Each row is a point on a landscape with many valleys, with its height.
From any point a ball rolls to the lowest of the 2 points nearest to it. It stops when none of these is lower. Distance is the straight distance between rows; heights are no part of it.
k806 (h 34.2): 107, 122, 100, 117, 89, 83, 144, 109, 113, 146, 124, 103, 95, 92, 84, 80, 96, 119, 88, 109, 95, 90
k890 (h 46.3): 97, 99, 119, 74, 109, 77, 66, 121, 111, 102, 101, 118, 82, 120, 74, 94, 105, 89, 130, 90, 60, 99
k772 (h 23.3): 99, 113, 83, 99, 106, 75, 155, 125, 121, 134, 128, 110, 97, 102, 69, 81, 92, 101, 93, 118, 92, 82
k369 (h 60.6): 101, 71, 106, 60, 107, 58, 96, 109, 128, 137, 128, 122, 69, 141, 59, 69, 73, 93, 102, 61, 85, 69
k943 (h 65.8): 96, 85, 99, 101, 96, 92, 99, 92, 79, 77, 69, 98, 117, 93, 110, 123, 91, 97, 101, 97, 114, 100
k407 (h 32.6): 115, 127, 88, 103, 103, 94, 149, 116, 125, 137, 144, 100, 81, 95, 70, 58, 110, 103, 76, 119, 106, 76
k82 (h 79.6): 84, 92, 105, 90, 96, 72, 91, 110, 114, 95, 102, 115, 117, 113, 102, 122, 99, 94, 103, 105, 84, 100
k925 (h 54.0): 109, 140, 96, 131, 107, 102, 149, 100, 120, 122, 135, 89, 77, 87, 88, 71, 110, 116, 75, 109, 113, 94
k179 (h 41.1): 98, 122, 104, 113, 94, 95, 101, 102, 90, 115, 116, 103, 85, 90, 106, 94, 115, 99, 93, 102, 108, 100
k290 (h 32.5): 94, 124, 101, 138, 90, 104, 131, 81, 108, 102, 97, 87, 106, 73, 115, 95, 91, 116, 70, 104, 147, 96
k839 (h 50.6): 86, 111, 91, 115, 96, 82, 114, 117, 101, 122, 93, 112, 105, 102, 95, 98, 91, 99, 92, 100, 84, 103
k903 (h 70.3): 101, 64, 101, 65, 108, 114, 73, 110, 112, 67, 83, 115, 104, 99, 107, 113, 117, 82, 118, 107, 47, 124
k745 (h 46.7): 104, 106, 108, 124, 88, 97, 118, 77, 82, 95, 94, 85, 119, 85, 121, 109, 87, 102, 87, 101, 136, 94
k639 (h 46.8): 111, 104, 102, 119, 104, 142, 88, 62, 82, 70, 67, 81, 109, 82, 131, 105, 105, 103, 95, 94, 130, 105
k950 (h 66.7): 87, 85, 101, 112, 92, 93, 103, 111, 92, 105, 101, 103, 132, 85, 111, 114, 92, 99, 96, 100, 107, 93
k791 (h 71.0): 89, 78, 107, 64, 115, 103, 70, 115, 114, 79, 87, 116, 93, 109, 98, 111, 103, 79, 116, 89, 49, 115
k832 (h 35.8): 94, 145, 101, 126, 90, 101, 136, 87, 114, 114, 111, 87, 102, 78, 99, 86, 99, 113, 69, 103, 127, 85
k79 (h 57.3): 101, 121, 97, 106, 94, 87, 103, 106, 96, 127, 127, 101, 74, 103, 86, 89, 115, 109, 87, 108, 94, 104
k897 (h 72.6): 95, 85, 100, 81, 113, 105, 78, 106, 106, 90, 89, 108, 107, 111, 102, 127, 106, 91, 114, 94, 60, 112
k152 (h 51.1): 103, 91, 94, 74, 108, 104, 56, 117, 99, 107, 110, 118, 72, 129, 80, 82, 120, 87, 130, 86, 79, 100
k372 (h 55.1): 123, 84, 100, 97, 109, 147, 93, 61, 76, 67, 64, 74, 114, 88, 133, 108, 89, 107, 90, 102, 135, 110
k233 (h 75.2): 103, 83, 96, 94, 110, 124, 82, 104, 93, 73, 78, 108, 112, 106, 108, 136, 99, 94, 112, 97, 86, 115
k390 (h 60.8): 107, 59, 102, 91, 110, 111, 86, 89, 91, 63, 59, 89, 134, 108, 113, 132, 86, 91, 120, 93, 94, 110
k391 (h 76.1): 91, 92, 96, 105, 95, 100, 91, 106, 88, 93, 100, 108, 114, 85, 117, 104, 107, 96, 111, 104, 98, 108
k361 (h 57.2): 91, 93, 95, 114, 96, 102, 106, 72, 81, 78, 81, 89, 118, 94, 122, 114, 89, 100, 101, 106, 128, 97
k324 (h 33.0): 94, 104, 99, 120, 109, 121, 94, 77, 79, 82, 81, 67, 108, 87, 120, 105, 91, 112, 85, 96, 153, 113
k231 (h 41.4): 84, 98, 97, 106, 100, 63, 117, 117, 124, 116, 118, 121, 108, 110, 84, 107, 93, 102, 101, 109, 88, 87
k869 (h 49.6): 102, 89, 109, 57, 113, 100, 58, 113, 111, 89, 93, 118, 73, 122, 79, 90, 113, 90, 133, 86, 57, 102
k354 (h 14.1): 104, 103, 98, 108, 95, 124, 77, 98, 84, 80, 77, 93, 93, 95, 113, 95, 119, 106, 123, 113, 89, 121
k763 (h 50.1): 92, 96, 102, 85, 99, 74, 82, 121, 113, 118, 118, 122, 81, 122, 79, 88, 93, 103, 102, 89, 75, 99
k707 (h 65.9): 92, 68, 105, 78, 110, 93, 85, 103, 105, 57, 77, 100, 129, 105, 113, 129, 89, 91, 120, 95, 76, 118
k134 (h 59.8): 91, 101, 100, 86, 85, 72, 92, 124, 102, 121, 115, 104, 105, 109, 90, 103, 96, 96, 109, 97, 70, 104
k135 (h 59.2): 99, 70, 112, 62, 104, 58, 69, 111, 127, 121, 129, 111, 63, 141, 57, 69, 82, 94, 115, 73, 81, 75
k137 (h 17.4): 118, 107, 90, 86, 99, 77, 132, 123, 129, 140, 145, 118, 69, 123, 56, 52, 89, 98, 92, 98, 100, 58
k320 (h 18.6): 90, 111, 104, 125, 104, 117, 113, 72, 93, 99, 88, 68, 99, 74, 120, 111, 91, 113, 69, 99, 150, 101
k413 (h 57.1): 123, 65, 101, 85, 109, 137, 89, 90, 87, 55, 53, 93, 122, 96, 118, 133, 94, 93, 113, 105, 88, 112
k469 (h 22.1): 95, 118, 103, 102, 89, 114, 91, 96, 92, 103, 104, 92, 86, 91, 119, 104, 116, 104, 95, 105, 109, 115
k746 (h 56.3): 98, 84, 109, 69, 104, 63, 77, 117, 116, 110, 131, 122, 73, 134, 68, 74, 97, 94, 109, 86, 72, 90
k31 (h 64.9): 87, 135, 112, 122, 87, 120, 105, 78, 105, 107, 105, 75, 106, 73, 120, 92, 110, 111, 75, 100, 128, 109
k725 (h 54.3): 84, 92, 88, 108, 96, 74, 118, 114, 110, 114, 108, 102, 128, 99, 101, 120, 92, 100, 102, 112, 98, 90
k898 (h 8.0): 110, 109, 95, 104, 99, 152, 78, 98, 91, 73, 86, 78, 81, 85, 111, 95, 120, 98, 105, 112, 96, 125
k515 (h 52.9): 93, 145, 106, 123, 91, 112, 114, 88, 114, 118, 128, 86, 94, 79, 111, 80, 110, 111, 76, 102, 123, 101
k893 (h 71.8): 87, 83, 112, 89, 101, 77, 89, 100, 104, 73, 90, 110, 124, 108, 111, 126, 92, 95, 113, 97, 86, 112
k351 (h 70.4): 88, 127, 98, 127, 94, 127, 94, 79, 94, 95, 96, 89, 91, 75, 127, 95, 110, 106, 76, 94, 131, 110
k83 (h 44.9): 104, 91, 95, 107, 100, 133, 89, 88, 82, 88, 84, 85, 105, 81, 123, 122, 109, 103, 105, 106, 110, 116
k822 (h 37.4): 103, 110, 105, 118, 96, 121, 91, 94, 74, 85, 92, 85, 101, 91, 122, 114, 116, 104, 102, 99, 127, 115
k187 (h 52.7): 126, 76, 96, 93, 109, 153, 91, 71, 79, 55, 60, 84, 117, 88, 119, 117, 95, 91, 108, 105, 113, 109
k592 (h 41.9): 101, 110, 100, 122, 89, 76, 134, 113, 109, 132, 111, 110, 107, 93, 89, 95, 91, 113, 89, 102, 86, 91
k785 (h 17.3): 105, 126, 97, 126, 91, 96, 135, 95, 97, 120, 112, 94, 110, 89, 101, 92, 101, 109, 81, 103, 114, 88
k862 (h 70.2): 94, 96, 104, 103, 86, 84, 88, 124, 96, 108, 108, 106, 105, 91, 107, 93, 106, 103, 108, 103, 90, 109
k138 (h 34.6): 104, 119, 94, 130, 84, 99, 117, 87, 87, 107, 100, 90, 114, 95, 111, 111, 96, 105, 88, 98, 111, 101
k344 (h 38.6): 99, 130, 91, 118, 97, 95, 136, 100, 111, 133, 129, 100, 93, 92, 87, 77, 110, 103, 86, 108, 109, 94
k99 (h 60.7): 105, 94, 103, 81, 96, 56, 102, 125, 119, 131, 139, 123, 79, 134, 62, 77, 100, 101, 101, 92, 83, 78
k507 (h 79.7): 108, 87, 102, 117, 104, 101, 111, 77, 73, 90, 75, 87, 119, 87, 119, 108, 72, 101, 91, 94, 167, 88
k305 (h 67.8): 101, 109, 103, 97, 86, 75, 107, 115, 109, 131, 135, 117, 75, 119, 75, 78, 107, 103, 96, 103, 93, 85
k131 (h 77.2): 110, 93, 85, 87, 106, 132, 83, 103, 91, 79, 90, 106, 99, 111, 108, 115, 114, 85, 123, 102, 80, 125
k311 (h 23.2): 101, 108, 98, 99, 100, 109, 73, 112, 88, 92, 96, 98, 89, 105, 95, 99, 115, 98, 117, 105, 82, 110
k331 (h 48.5): 116, 84, 96, 100, 106, 148, 84, 79, 75, 72, 73, 77, 104, 81, 124, 122, 109, 96, 95, 110, 101, 107
k587 (h 23.6): 112, 122, 88, 94, 102, 86, 143, 121, 126, 136, 136, 109, 85, 118, 62, 70, 99, 98, 90, 112, 92, 68
k634 (h 32.4): 87, 114, 97, 90, 104, 94, 85, 103, 91, 107, 102, 111, 84, 115, 88, 96, 112, 98, 114, 108, 81, 109
k238 (h 40.4): 85, 95, 101, 79, 102, 81, 76, 112, 100, 101, 94, 118, 89, 120, 84, 103, 104, 94, 123, 102, 71, 107
k798 (h 69.4): 113, 60, 112, 69, 115, 119, 81, 106, 106, 51, 70, 109, 115, 97, 107, 129, 108, 94, 117, 106, 60, 117
k888 (h 68.7): 107, 76, 100, 109, 99, 120, 98, 70, 69, 77, 72, 92, 124, 94, 124, 121, 83, 97, 97, 90, 144, 85
k293 (h 88.5): 107, 93, 109, 111, 104, 120, 93, 62, 76, 91, 65, 74, 118, 83, 125, 95, 75, 107, 83, 82, 172, 87
k689 (h 30.5): 95, 106, 92, 93, 107, 60, 133, 118, 122, 126, 127, 118, 100, 118, 70, 83, 98, 99, 104, 101, 88, 87

Where does a ball stop that starts at each point below?
k893 => k469
k897 => k469
k507 => k785
k869 => k898
k391 => k772
k943 => k785
k152 => k898

Call two points neighbours if one is among the 2 nearest of the other. Go from one point of each pair to the other, from neighbour to neighbour, staying as low as possible. Name the highest point that can't be avoided.
k137 / k772 => k587
k898 / k469 => k83
k137 / k806 => k344
k763 / k772 => k99
k320 / k785 => k832
